Each row is a point on a tangle of strands that fork, close into loops and nearly touch. The rows are in no order.
Two points are linked if the straight distance between their rows is under 61.4.
q_57:  -7 -16  -7  11  35  26 -10  -7  18 -14   8   5 -22   7  -4  37   3  22 -37   0 -53  -2  29 -12
q_940:  -3 -27 -21  31  40   5   5  -5  16  -9 -14   8 -19  20  26  30  -7  -3   5   7 -14  18 -24  21
q_374:  15  41  12  22  -5   0  24   6  -2  32 -15 -20 -14   5 -19  13   3  -2  -3 -20   3   3 -13 -24
q_606: -13   5  -5 -21 -34  15 -32 -22 -19 -54  -1   3  34  -8  -8  -9  18  10  -5 -12 -15 -24  27 -16
q_588:  -5 -44 -17  19  31  16   6 -10   7 -23   2  -3  -4  17  31  13  -5  -8  -5  -8 -18   6  -8  29
q_725:  13 -23  -4  26  36 -21  12   4  20  11 -10   3 -17   0  15  24 -15 -12   4  -1  -2  11 -26  24
q_254:  -1 -11   0  19  -3 -31   1  12  -4   3   1  -3   8  22  22  -5 -10 -14  18  -6  -6   6 -35  -3
q_327: -15 -23 -20  27  53  48  -5 -17  21 -11  20  19 -14  -3  22  35 -28   1 -38   4 -24   9  18  13
q_461: -14  -4  16  -4 -12  27 -15 -35  15 -23 -18   3  19  -6 -19  -7  14  28 -20 -11  15 -23   4   4
q_204: -15 -24 -17 -18 -11   2  -4  23 -14 -30  11  15  20  -1  37 -21  12  -5  14  21  -5  -1   9  -9
q_53:  -2 -28 -13  -8  16  18 -24   4  -3 -37  12   0   4   8   5   6   8  16  -2  -1 -45 -20  25   2
q_246:   2  41 -12 -12 -47 -21   5  14 -47  27  17  13  20 -15 -21 -21  -5 -27  11   0  29   5  29 -37
q_659: -17 -22   3 -23 -27  -2 -24   8  -2 -24  -2   7  19 -10  -4 -10   1  22 -13  -1  -5 -29  11   3
q_430:  -4   1  -2   6  39  25  13  -4  35  22  -3  19 -18  -3  18  34 -15   8 -38  13   3  10  -2  19
q_561:  -8  -2  16 -18 -31 -12   1  -8   9  -6 -12  -5   6  -6  -5 -19  -7  16   2  -8  20  -9  -4  17
q_912: -22   1   3 -29 -45  -4 -13  -7 -11 -36  -8  19  16 -18   3 -34   4   9  -3  10  14 -25  15  -2
q_227:  -3  -9  -7  -1  21  15  -2   3  20 -14 -10  16 -24   8   9  38  -1  33 -33   4 -38  -7  -3   6
q_655: -15 -15  -1 -17 -23   8 -13 -12  -3 -15   2 -17  34  -5  22 -27   5  -8  14 -10  10 -14   7  -2
q_728:   3  27   8 -20 -52 -30   8  11 -24  19   6  -4 -13  -6 -30 -26 -10  -4  16  -2  28   4   4  -6
q_37: -13   3 -14 -11 -27  -4   2  19 -16  -5   9  15  36  -6  31 -31  -4 -23  12  21  12  -2   0 -17
q_493:  13  34   8 -11 -28 -18  11  -3 -23  13  10 -26  -8 -11 -26 -15   9 -13  22 -17   9   9   6 -10
q_2: -10 -17  14 -25 -24   2 -24 -13  -2 -26  -5  22   6  -7 -38 -20  -7  31 -10   1  34 -24  13  33
q_456:  -6 -10 -22  17  42  21   0  -6  26  -2   7  25 -14  -1  33  48 -22  10 -30  -4 -17   6   1  21
q_699:   2   5  15  -9 -22 -32   0  19 -17  14   0  -8  20   3   2 -23 -13 -21  20  -3  10  -8 -10  -7
q_88:  34  32  -3  16   6 -43   7  21 -13  12 -16 -17 -13  20 -15  16   7 -16  29  -7   0   7 -20 -18
q_834: -13 -11 -13   5  45  57 -11 -11  22  -3  20  30  -9 -14  25  24  -9   3 -51  25 -11  13  21   2
q_966:  20  28   5   6 -27 -46   4  30 -23  20  -3 -12  -1   4 -16 -12 -17 -18  20 -13   6 -11  -5 -28
q_603: -16  -4   2 -13 -15  11  -3 -20  12 -14  -2 -15   9   2  16  -7  12   9  -1  -6   0  -3  -5   6
q_521:  24  28  -9  -8 -17 -35   6  25 -40  22  18   0   6   2   0 -16   9 -36  28   7   7  12  11 -46
q_416: -12  19  -4 -14 -52 -11  -5   0 -16  16   2  23  38 -22   2 -38 -16 -24   3  18  34 -16  21 -16
q_310:  -9  25  10 -18 -58 -11 -16 -14 -23   2  -1  -2  35 -22 -12 -31  -1 -25   3  -5  39 -14  13  -5
q_895: -10 -27  -2  26  23  52   8 -27  26 -11  -2  -3   1   1  17   7  18   0 -30   3  -7   4   5   0
q_158: -13  -4  24  -4  28  17   7 -19  29   4  -2   2 -11  -8 -14   3 -15  18 -18   0   3   8  -5  25
q_20:  30   4 -15  -9  17 -25   2  15 -11   7   6 -13  -9   9   8   7  24 -19  43   9  10  27 -11  15
q_127: -13 -17 -19 -15  -9   9 -17  17 -18 -43   9   7  13   9  18  -9   9   8   5   5 -36 -11  18 -14
q_415:  28   0 -15   9   5 -31  10  27 -20  11   8 -20   3   3   9 -11  20 -27  39   3   4  15  -8 -15
q_475: -11 -36 -19  16  17  28 -13  -2  11 -22  -3   0  -5  21  11  16  -3   2 -19  -6 -38 -19   5   8
q_234:  11  10   8  37  16  -2  20   5  -6  23  -5 -23  -8  15  -8   6   4 -19   4 -16  -4   8 -22  -7
q_177: -13 -12  23 -18  20  -8   1 -10  12  -1   7   1   4 -13 -10  -7 -27   8   6  -2   6   6  -3  37
q_599:  -7 -11   4  30  15  26  18 -10  21  14 -13 -10  -6   1  22   6   7  -8 -20  -4   3   1 -17   3
q_685:  -1 -11   5   5  33  44 -25 -16  10 -23  13   7 -10   0 -22  25  12  16 -37   8 -37 -18  42  -9
q_601:  -9  25  -1   0 -33 -17   7  16 -25  18  11   7  40 -16  22 -27  -7 -41  11   9  23   1  14 -24
q_918: -12  -6   7 -38 -26 -15   6  17  -6   6  21  22  -2 -13  -3 -29  -9   7  14  27  22   9  13  12
q_626: -13 -18   9 -19  22  35 -23 -30  11 -29  15   7   5 -11  -8   4  20  20 -17  -8 -16  -6  15  20
q_741:  26  21   9  -2 -13 -33   1  25 -24  27   1 -16 -14   5 -42   4  -7   1   5 -27  -7 -22  -3 -15
q_851: -13 -19   7 -29 -12   6 -28  -2  -2 -30   5  20  12  -1 -33   3   0  33 -21  -4  -5 -31  33  25
q_268:  -9 -28 -13  31  -2 -15   7  -4   1 -17 -19  -4   5  25  29   8   0  -6  10  -7  -8   8 -35  -5
q_160:  24  25  16   4  14   1   7   5  17  44  -7 -12 -20   1 -35   8 -25  11  -4  -9  -2 -10  -5   7
q_582:  33  19 -17   7  -2 -30  -3  20 -42  14  16 -22   0  18  -5   0  18 -32  37 -13  -1   5  -2 -32
q_123:   7   0  20 -12 -18 -28   5   3   7  20  -1 -10  -9 -13 -26 -11 -12   3   4 -13  17   1  -3  17
q_243:   4  35  12  13 -19   7  25 -18  14  18 -23 -22 -13 -10 -15  -5  -5   5  -8 -12  19  -7  -9  -6
q_828:  34  28   4  32  41   4  14  15  12  39 -16   3 -33   7  -9  28  -1  -4  -6  18   9  19 -18 -17
q_759:  -3 -12   7  18  19  41 -22 -24   0 -34  -6   0   9   3 -23  11  30  19 -28  -4 -32 -19  37 -28
q_331:  16  27  -7  -6 -29 -28   7  32 -32  45  18  16   9  -2  -6 -24  -7 -25   9   9  17  -5  29 -49
q_144: -21  -4  -2 -28 -40   7 -32 -19 -22 -39   5  24  45 -18   7 -23  14  -2  -6   7   9 -22  25 -19
q_671:   2  -9  -4  -3  20 -12  13   3  12  -7  -8  -8 -12  -4  21  10   2   4   8   4  -5  15 -15  26
q_242: -20 -12  22 -28   6  -1  -9  -7  -3 -25  10  11  -5 -17  -3 -14  -7  21   2   7 -10   2  -2  24
q_183:   3  -5  10 -31  -7 -22   3  16  -3  22  22  -5   1 -13 -17 -13  -6   2  16   2  22   9  17  28
q_977:  25  16  -8  53  37  13  20  11  -1  28 -11 -18 -27  18  -4  16  10 -17  -3   4   7  27 -20 -21
q_935:  -6 -36 -11   3  23  48  -1 -28  13 -24  16   0  -4  -3   6  14  28  11 -17  -2 -26  11  12   3
q_495:   5  16   5 -24 -37 -26  11  20 -23  31  18  18  -9  -4 -16 -29   7  -9  18  24  32   8  16   2
q_70:  14  26  -1  -4   1  -9  21  -7  -2  16   0 -23 -12   4  -1   5  15   6  30  -7  11  35 -16  -7
q_426:  13  22   7  17  20  -8  19   8  23  31 -28  -1 -27  15  -5  20 -10  10   9   8   1  17 -32  -3
q_21:   2   1  14  25  28  18  18   0  31  43  -5   0 -17 -12   5  17 -12  -3 -27   5   6  10 -16  10
q_883:   2  -3 -13 -24  -1 -18   8  17  -9   1   7   0   6   4  25 -13  13  -5  40  20   8  23 -16  12
q_680:  33  12   4  -4  14 -30  -2  21  -4  41   4 -17 -23   4 -34  15 -19   2  12 -21  -8  -4  -4   6
q_863: -12 -12   5  11   8  20   8  -5  29  -3 -15   5 -12   5  20  21  -1  14 -24   2 -15 -10 -20   5
q_827:  -6   4   9 -21 -56  -8 -14 -26  -8 -24 -12   3  24 -28 -15 -38   3  -1   2   3  39 -21  13   9
q_287: -10 -28  -8 -11   8 -10  -1  11  -3 -19  12   1   6   2  27 -11   3  -5  12  13  -9   7  -6  12
q_627:  -5  12  14  11  -5 -20  10   6  -6  11  -7 -22   7   9  -2  -8  -4 -12  11 -18   1   4 -25  -2
q_739: -19 -17  13 -11  28  18 -18 -21  24 -16   9  14  -4 -12  -7  18 -15  24 -27  -8 -14 -10  14  29
q_163: -12 -12 -26  27   7  20  10 -14  -1 -24 -16  -6  -9  30  28   5  16  -1  11  -2 -11  13 -28  -8
q_631: -14  -6   8  12   2  43 -17 -36  16 -28 -15   1  20  -2  -1   0  20  15 -31 -10 -10 -17  10 -20
q_885:  29  25   0   3  21 -29   5  15   7  14 -22  -8 -24  14 -14  24  -3   4  27   8   9  18 -28   9
q_939:  -1   8 -15  18   3   2  21 -11   1  -7  -9 -20  -1  18  15   2  19  -2  22  -2   5  34 -26 -11
q_607:  13   9  12   3   9  -8   9   8  25  32 -14   4 -21   4 -13  22 -32  16   0  -3  -2  -3 -31  26

A tip is a point with one link. Name the tips that can be reached along the links from each point below, in the order of the rows.
q_912: q_606, q_246, q_2
q_935: q_461, q_834, q_242
q_234: q_88, q_243, q_70
q_123: q_655, q_493

A piece is all that can be reached along the links. How many separate loops has the piece of each point below (a circle has one, a figure eight two, a Y none), and how many tips (points with one link)?
q_739: loops 0, tips 3
q_659: loops 1, tips 3
q_234: loops 1, tips 3
q_123: loops 0, tips 2
